Points, in no order, along strands that fork, close into loops and pass close to each other.
(in the rows, 100 means zero)
Points whose rows are less than 107 apart are linked; no others are. Some points are linked to none.
Pef: [ 96 128 119 122  84  93  93  95  70  96 101 106 144  71  92 113  73 115
  94  91  74 108 106  74 132  80  41 101  78  97 118  88  95]
venem: [ 86 108 114 102 117  69  95  89  86  93 100  95  94 103  88 112  99 125
 107 131  86  74 111 114  88  93  95  98  56  89 121 103 100]
Potu: [ 93 101 120 110  87  96 116 101 122 127  93  73  86  79  97 117 155  78
  98  90  91  84  81  75  84 109 115  98  80  74  97 123 106]
goko: [ 83 119 118 134  85  97 117 102 116  83  94 110 146  79  75 114  56 113
  87 105  69 101 105  99 128  83  58  86 118 101 102  86 134]
Taze: [ 99  93 108 127  90  86 138 130 135  87  91 115 115  98  85 105  58 119
  85 117  66  90 110 124 125  92  68  83 119 115  82  86 109]
toka: [122 144 129 140  61  97 114  95 122  89 106 117 113  94  99  90 107  45
  45  96 101 108 121  76 136 102  75  95 148 110  93 124 105]
Dabo: [116 134 102  88  82 107 145 102 114 107 131 117 125  90 104  63  50  99
  95 105  98 119 117 140  97 100 107  82 146 127 128 107 108]
Gapo: [ 91 103  89 121 123  87  70  89  66  83 119  91  83  97 102  93 116 102
 117 115 125  67 109 126  82 156 144 113 133  80 113  92  98]
Nad: [ 80  79  59  84 131 124  78  99  92  80 104 103  75 129  87 119 116 116
 130 132 144 117  59 120  49 106 159  87  83  80 107  77  82]
Lino: [ 84 100 121 119  94  83  88  94 148  97  80  68 109  85  98 120 134  83
  84  97  96  71 101  75 106 114 112  76  77  72 106 139 124]
fudu: [ 61  52  75  81 109  74 113 103  65 132  90 108  92 110  73 106  86 102
 102 104  70 100  99 107  69  83 109 111  59  99 118 145 117]
fufor: [ 78  87 110  97 149  76  91 137  97 102  99  84 110 111  91 122 117 114
 125 112 128  80  84 115  38 116 122  81 100 114  86 109  95]
geb: [ 97  93 107  88  80 130 135  90  79 122 103 107  82 131 111 117 149 116
 120 109  93 109  86  96  89  79 102  84  55  96 102  91  80]
votez: [112  77  88  84 123  62  70  79 123 110 113  77  69  78 106 115  98  74
 114 102 103  63  87 100 106 116 117 131 105 109  86 104 129]
Nof: [134 138 111 129  94 124 106 101 100  78  93 104 114 110  96  81 112  60
  46  85 106 111 116  54 117  87  60 109 139 117  68 102  99]
kov: [ 99  90 112  73 107 103  79  74 130 117  76 103 100  98 108 120  89  67
  83  89 105  73  93  55 131  98  66  98 113 124  80 107 117]
Vak: [104 109 105  90  56 138 107  85 116 104  98  74 113  89 115  97 134  93
 111  71  78 129  96  55 134  64  99 107  93  49  95  79  89]
Fibir: [ 73 111 106  86 147  89  89 145  88  99  98  94 120 110 116 129 107 130
 121 103 115 109  83 122  65 100 106  61 127  85 101  86  97]
podez: [ 91  69 126 124  63  99 116 116  92 115 115  89  94  93 117  82 115 114
  87 122  66  85 146 137 129  96 102 104  85 109  94 125  64]
fos: [ 94 138 111 125 111  74 100  82 120  76 103 107 126  88  64 122  71 115
 111 117  77  95  94 113 103  99  82  83 131  83 123  64 138]
gof: [104 111  82 100 101  92 104  97 106 104 117  83  64  70  84 101 142  87
 119 106 111  87  75  96  75 120 130 118  54  73 106 107  89]
vami: [ 98  91 108 122 104  83 136 154 116 101 108 102 112 105  96 110  83 120
 105  97  89  89 105 126  99 106  99  84 142 120  75  84  98]
muta: [ 75  74  85  87 125  47  83 134  75  95 146  91  90  98  84  85  86 112
 113 114 116 121 125 155  88 106 137 116  95  94 131 124 103]
gar: [131 114 131  93  93 101  76  90 123  94  92  93 164  97  92  85 110  88
  92  86  99 118 108  42 144  64  49  82 110  81 102 104  78]
fime: [ 73 132 138 106  75  88  82  75 105 102 111 113 128  78 115 105  51  92
  78 106  87  74 124 121 119 121 101  93  88 130 113 139 120]
disa: [107 100 116  82  88 103 126 121  55 130 111 114  97 116 117 113 134 109
 106  99  85 106  88  99  77  94  98  87  64  99 113 130  69]
lenis: [ 92 115  75  60 101 130 100 117  98  97 126 101  81 132 113 134 126  89
 131  79 127 132  59 101  95 110 126  94 125 104 104  61  66]
sog: [ 91  83  85  83  94 106 107 103  74 120 105 111  74 116 130 121  74  95
  82  83 131  96  77  95  99 102  89 115  61 145  97  95  73]
leruf: [122  92 111 116  72 115 114 149  55 108  96 132 107 102 112  51  69 111
  93 103  77 118 124 113 120  86  91  95 130  95  99 107  77]
tav: [ 78  78  73 130 102  68  84 109  62 103 125  83  83  61  92 109 101  96
 115 116  93  77  82 102  74 125 135 128  65  80 107 106  76]
Sigu: [ 58 106 132  94  73 110  98  76 103 102  97 132 131  67 109  89  39 107
  82  99  72  93 147 109 133 101  87  77  84 118 116 147 112]
roduv: [ 88  90  77 108 129  89  99  99  97  89  82  98  79 102  43  97 124 104
 119 137  92  88  83 124  54 127 133  82  95  64 127  95 127]
Let: [115 104  85  83  90 128  87  67 123  75  86  77  76 112 126 109 118 108
 115  82 114 107  98 114  93  79 105 111  30  94  83  92 102]
zak: [121 152 117 102  89 105 113  80 108  97 120 132 125  68  97  74  43  78
  83  89  98 111 107 123 123 107  80 100 144 134 124 106 137]
zon: [111  95 131 106  53  88 110 119  95 124 110  93 111  77 110 104 104  76
  73 113  72  90 115  94 142 100  85 100  84  92 104 148  78]
Sel: [110 104 107  97 119 101  67  61  92  79 107  94  85 105 105  93 127  85
 117 140 100  66  90 101  81 142 157 118 119  71  98  93 119]
zaro: [ 83 119 131 118  94 105  93  91 146  94  99 122 136  66  95  85  67  78
  79  86 131 104 154  75 159 121  66  62 127 115 105 123  86]
sedi: [101 129  91  98  61 149 112 101 113 110 106 106  62 134 112 124 140  77
 133  83 117 126  80  96  94  99 109 119 100 111  88  48  78]
zeku: [103 126 110  95 120  60 105 106  94 100 104 109 125  96  74 109  79 112
 120 108 104 109  91 120  85 119  96  95 143  99 147  83 124]
rirod: [153  98  87 118  76 137 103 101  89 100  94 114 102 128 116  69 105 102
  76 108  76 122  94  86 127  67  88 103 108 103  62  72  48]
Pipa: [115 105 134  92 100  89  91  79 113  83 113  89 111  96 118  85  91  91
 108  92  72  95 111 103 126 106 115 117 129  70  95 106 154]
Kiz: [110 108 130  87  76  91 111 113  62 121 111 113 113 101 120 101  99  83
  74  90  68 104  86  81 104 117 105 120  80  91 118 116  89]
nor: [ 98  95 110  92  96 123  93  74 107  88  88  78  66 129 105 107 148 118
 115 112 102  96 114 104  84  70 107  90  15  86  86 107  86]
lalaf: [102 117 115  85 125  94  96 108  75 105  87 149 130 106  84  97  61 116
  84 112  99  96  99  95 112 112  47 101 125 139 102  81 107]
duki: [ 94 111  80  80 140 114  84 115  69  75 107  97 110 117 111 137 117  97
 102  74 112 126  59 111  75 114 128  83 134  80 114  80  94]
likot: [ 83  89  98  73 127 100  85  82 108  97  62  98 112  91 110  81  79 119
  99  86  90  85 136 107 111  84  82 104  77 102  88 125 135]
zotet: [ 92  94 120 104  99 101  90  92 148  90  74  75 120 100 119 123  96  87
  74  79 103  86  99  57 124 104  88  74  98 100  92 121 105]
tatag: [ 76 123 120 115  95  82  92 101  83 113 122  83 104  99 110  87  99 101
 102 109 104  74 138 142  91 135 137 120 137 106 113  94  98]
ponu: [119 112  70  80  99 128 115 124  85  88 134 104  90 139  96 121 122  81
  78  84 112 133  80  98 120 106  92 101 156 112  97  68  52]
lor: [106  71  83  84 101 106 108 140  63 111 105 120  99 113 127  87  63  98
  82  84 109 100 103 113  90 106  91 116  83 140  87 126  72]
gidiz: [120  89 133  88 114  93 122 118 147 113  83  94  91 120  94  77 146 100
 103 127  80  92 114 115  94  83  99  91  91 101  63 124 108]
lud: [ 99 117 112 110  79 157 124 112 123  94 111  98  55 125 103 111 162 112
 109  96 105 104  85  92  87 105 100  87  83  89  79  66  83]
Fak: [ 92 100  89  95 134  50  89 113  88  99 118 112 122  80  82  97  55 108
 146 107 114 118  88 133  81 105 106  81 146  97 129 106 144]
ligi: [ 85  95 100 143  83 116 143 140  93  98 107  90  85 102  89 113 119 130
 101  81  71  94 108 100 101 110  91  89 122  82  90  76 107]
mizo: [133  74  90 125  81 112  76 100 116 116  69 118  95  94 110  73  95  88
  49  96  90 107 100  73 149  86  83  81 103  98  83 143  49]
Dozan: [ 87  56  53 101 124  75  96  85  85 102 101  93  86 106  73 101  95 101
 105 108 122 106  91 122  44  82 134 115  50 114 113 136 120]
vup: [ 98  63  93  81  79  76 122 143  84 113 127  93  93  96  99  71 113 114
 110 132  80 105 130 134 112  96 106 119  90 106  84 113  72]
mavis: [ 82  95  52 100  98 118 105  84  69  93  74 102  87  98 105  99  72 128
 112  61 115 119  96  83  83  90  91 128  93  95 107  64 122]
malu: [112 122  93 122 117  96 101  94  98  89 103  86  80 106  83 121 109  88
  94  85 110  83  75  76  92 122  92 101 113  99 106  64 114]
Pera: [103  73  56  69 125  86  99  93  97 101  92 100  80 119 103 101 103 104
 121  91 142 119  80 133  45  95 122 107  70 128 104 125 116]
ladi: [133  87  75  64 144  97  97 114 111  89  88  99  89 123 113  85 106 114
 115  77 131 113  84 128  62  96 114 100  97 122  81  99 119]
maro: [ 94  85  67 112 118 102  97  89 109 101  69  86  53 100  67 125 106 131
 111 111 117 111  68  83  64  88 106  89  66  85 120  48 109]
fizo: [ 57 113 123 123  68 122 107  83 151  90  84 124 132  68 108  80  62 117
  72 106  92 104 162 107 146  96  82  59 103 132 105 136  98]
Gasif: [102 104 127 101 111  94  66  72 117  64 107  76 109  89 117  97 110  90
 118 109  83  83 114 109 106 106 144 112  94  52  88 110 131]
fura: [ 73 126 136 111  88  82  87  71 100 124 120 105 114  90 109  87  78 106
  97 127 102  75 137 139  94 124 117 105 114 129 111 119 118]
Lopi: [ 74  79  88 100  95 133 120  91  89 106  88  84  81 125 113  90 135 114
 104  91  84  85 120 109  74 116 140 121 106  98  81 103 118]
kaz: [105 100 102  86  90 110 117 104  84 123  73  96 126 125  78 106 117 120
 105 104  81 103  74  63 103  79  55 110 130 102 109  63  96]
pada: [112 110 132 105  96  86 121  90 138  96 108 102 107 106  97  95 115  79
 102  99  82  89 107 104 124 120 110 103 169  97  89  93 152]
gonu: [101  87  83 103 124  92  66  67 121  98  64  87  78  66  74 120 102 122
 115 124 108  94  71  63  86  81  86  95  67  58 110  54 103]
nunon: [110 114 109 102  67 103 137 148  82 109 130 110 120  85 104  65  61 114
  95 105  88 122 129 144 109  94 111  91 124 112 129 108  85]
rozam: [ 93 107  84 105 123 125  82  91  93  86  80 102  59 111  89 118 115 120
 140 120 153 122  70 107  53 101 131  89  76  82 112  43  77]
liga: [112  90  92  75 116  92  68  55 133 115  94  87  75  80 120 120  88  67
 120  84 126  86  82  57 119  84 102 108 105  97  95  82 118]
gad: [ 52  73  47  65 130 106  66 106  88  92 126 104  65 118  94 118 121 122
 126 122 146 152  59 120  82  99 141  92  86  58 128 101  71]
dode: [142  80  94 132  76 119 117 126  55 111  95 127 105 115 108  68 111 121
  74 110  64 126  99  94 126  74  71  88 112  91  81 101  60]
kipe: [108 128 127 127  73  84 124  82 157  94 109 102 110  85  99 103  94  57
  72 107 102  95 125  86 141  98  99  95 150 110 102 112 141]
fipa: [148 110  95  76 123  93 110  99 103  91  99 112  98  95 116  67 103  86
  92  76 121 101 110 118 101 104  89 120 108 121  89 114 113]
gug: [110  82 123 121  71  92  99 107 122 120  75 110 123  92  96  88  86  84
  69 123  76  98 117  90 154  94  71  70  93 103 102 145  57]
simer: [109 111 130 119  95 100  86 114 141  71 100  99 171  86  95  82  69  86
  88  84 116 115 131  54 165  90  65  64 115  98  97 113  73]
vev: [ 88  97  88 119  80 124 139 108  76 110  75 103  93 116 113  93 105 117
  73  60  82  92 125  94  97 124  93 108 115 107  89 100 109]
zeraf: [115 109  76  76  88 115  89  76  97  99  97  86 127 108  75  99  90  86
  89 101  95 115  78  52 118  68  38 115 104 115  99  58 107]
fek: [143 123  98  98  99 105 103  93 108  96  88 101  98  73 100  73 113  63
  94  62 111 107 112  84 113  95  67 116 125 104  78 104 126]
Soga: [105  93 113  70 116  70 111 123 109 107 125  86  92  97  87  70 139 101
 122 115  89 103 113 133  83  89 112 123  60 109  76 124  92]
vit: [ 75  72  66 101 102  95  95 113  53 108 131  90  80  92 121 128  89 105
 116  85 126 102  57  84  70 115 134 115  87  83 120  97  75]
Teguf: [ 97 107 103  87 107 106  81  92  76  87  80 128 135  90  85  95  70 112
  84  94  92 109  98  65 132  80  40 105  81 119  88  94  96]
rebob: [114 106  72  91 103 105  80  54 102  61 100  95  67  98 128 121  85  81
 120  90 128 112  81 106  82  84 122 131  47  89  88  79 111]
Tal: [139  95  81 101  92 128 119 113  96  98  95 105  85 142 106  98 100  80
  77  87 101 107  74  83 113  92  77 106 116 132  74  70  56]
pil: [108 100  73  97  78 141 132 107  58 105  71 106 113 110 119  79 106 129
  94  59  85 119 118  88  92  89  89 116 103  92  98  91 108]
nugoz: [ 96  67  92  92 127  54  67  92  95 121 115  93  88  84  98  97  75  92
 115  99 115  70  97 121  70 117 109 130 108 131  98 122 137]
Nolo: [ 67  83  95 110 101 132  97  91  76 109 104  85  91 115 101  99 137 126
 117 109  67  73  95 103  55 110 156 111  84  73  92 104 102]
lar: [ 87  91 115 105 148  71  68 107 108 112 108  85  95  97  76 104 128  99
 119 142 114  67  96 120  27  97 136  97  83 117  94 112 101]
lur: [116  96  67  85  92 108 100  99 104 104  94 112  67 131 110 127  74  87
  83  91 125 104  76  92 119  96  70 119  83 141  88  67  69]
kif: [ 98  78  94  95 114  95  54  51 121  97  71  76  85  76  99 111 103 102
 121  93 117  79 101  61 110 102 109 100  77  58 119  90  99]

A piece is all that can be reached along the links. How many separate loops has the piece of each point below (a circle has one, a figure eight two, a Y none), and how many tips (points with one link)?
Fibir | loops 0, tips 6
zeraf | loops 0, tips 5
Lino | loops 0, tips 3
kipe | loops 0, tips 2

How many points has the smallest loop of links through each point below? Write none if it is on no loop.
nor | none
pada | none
Teguf | none
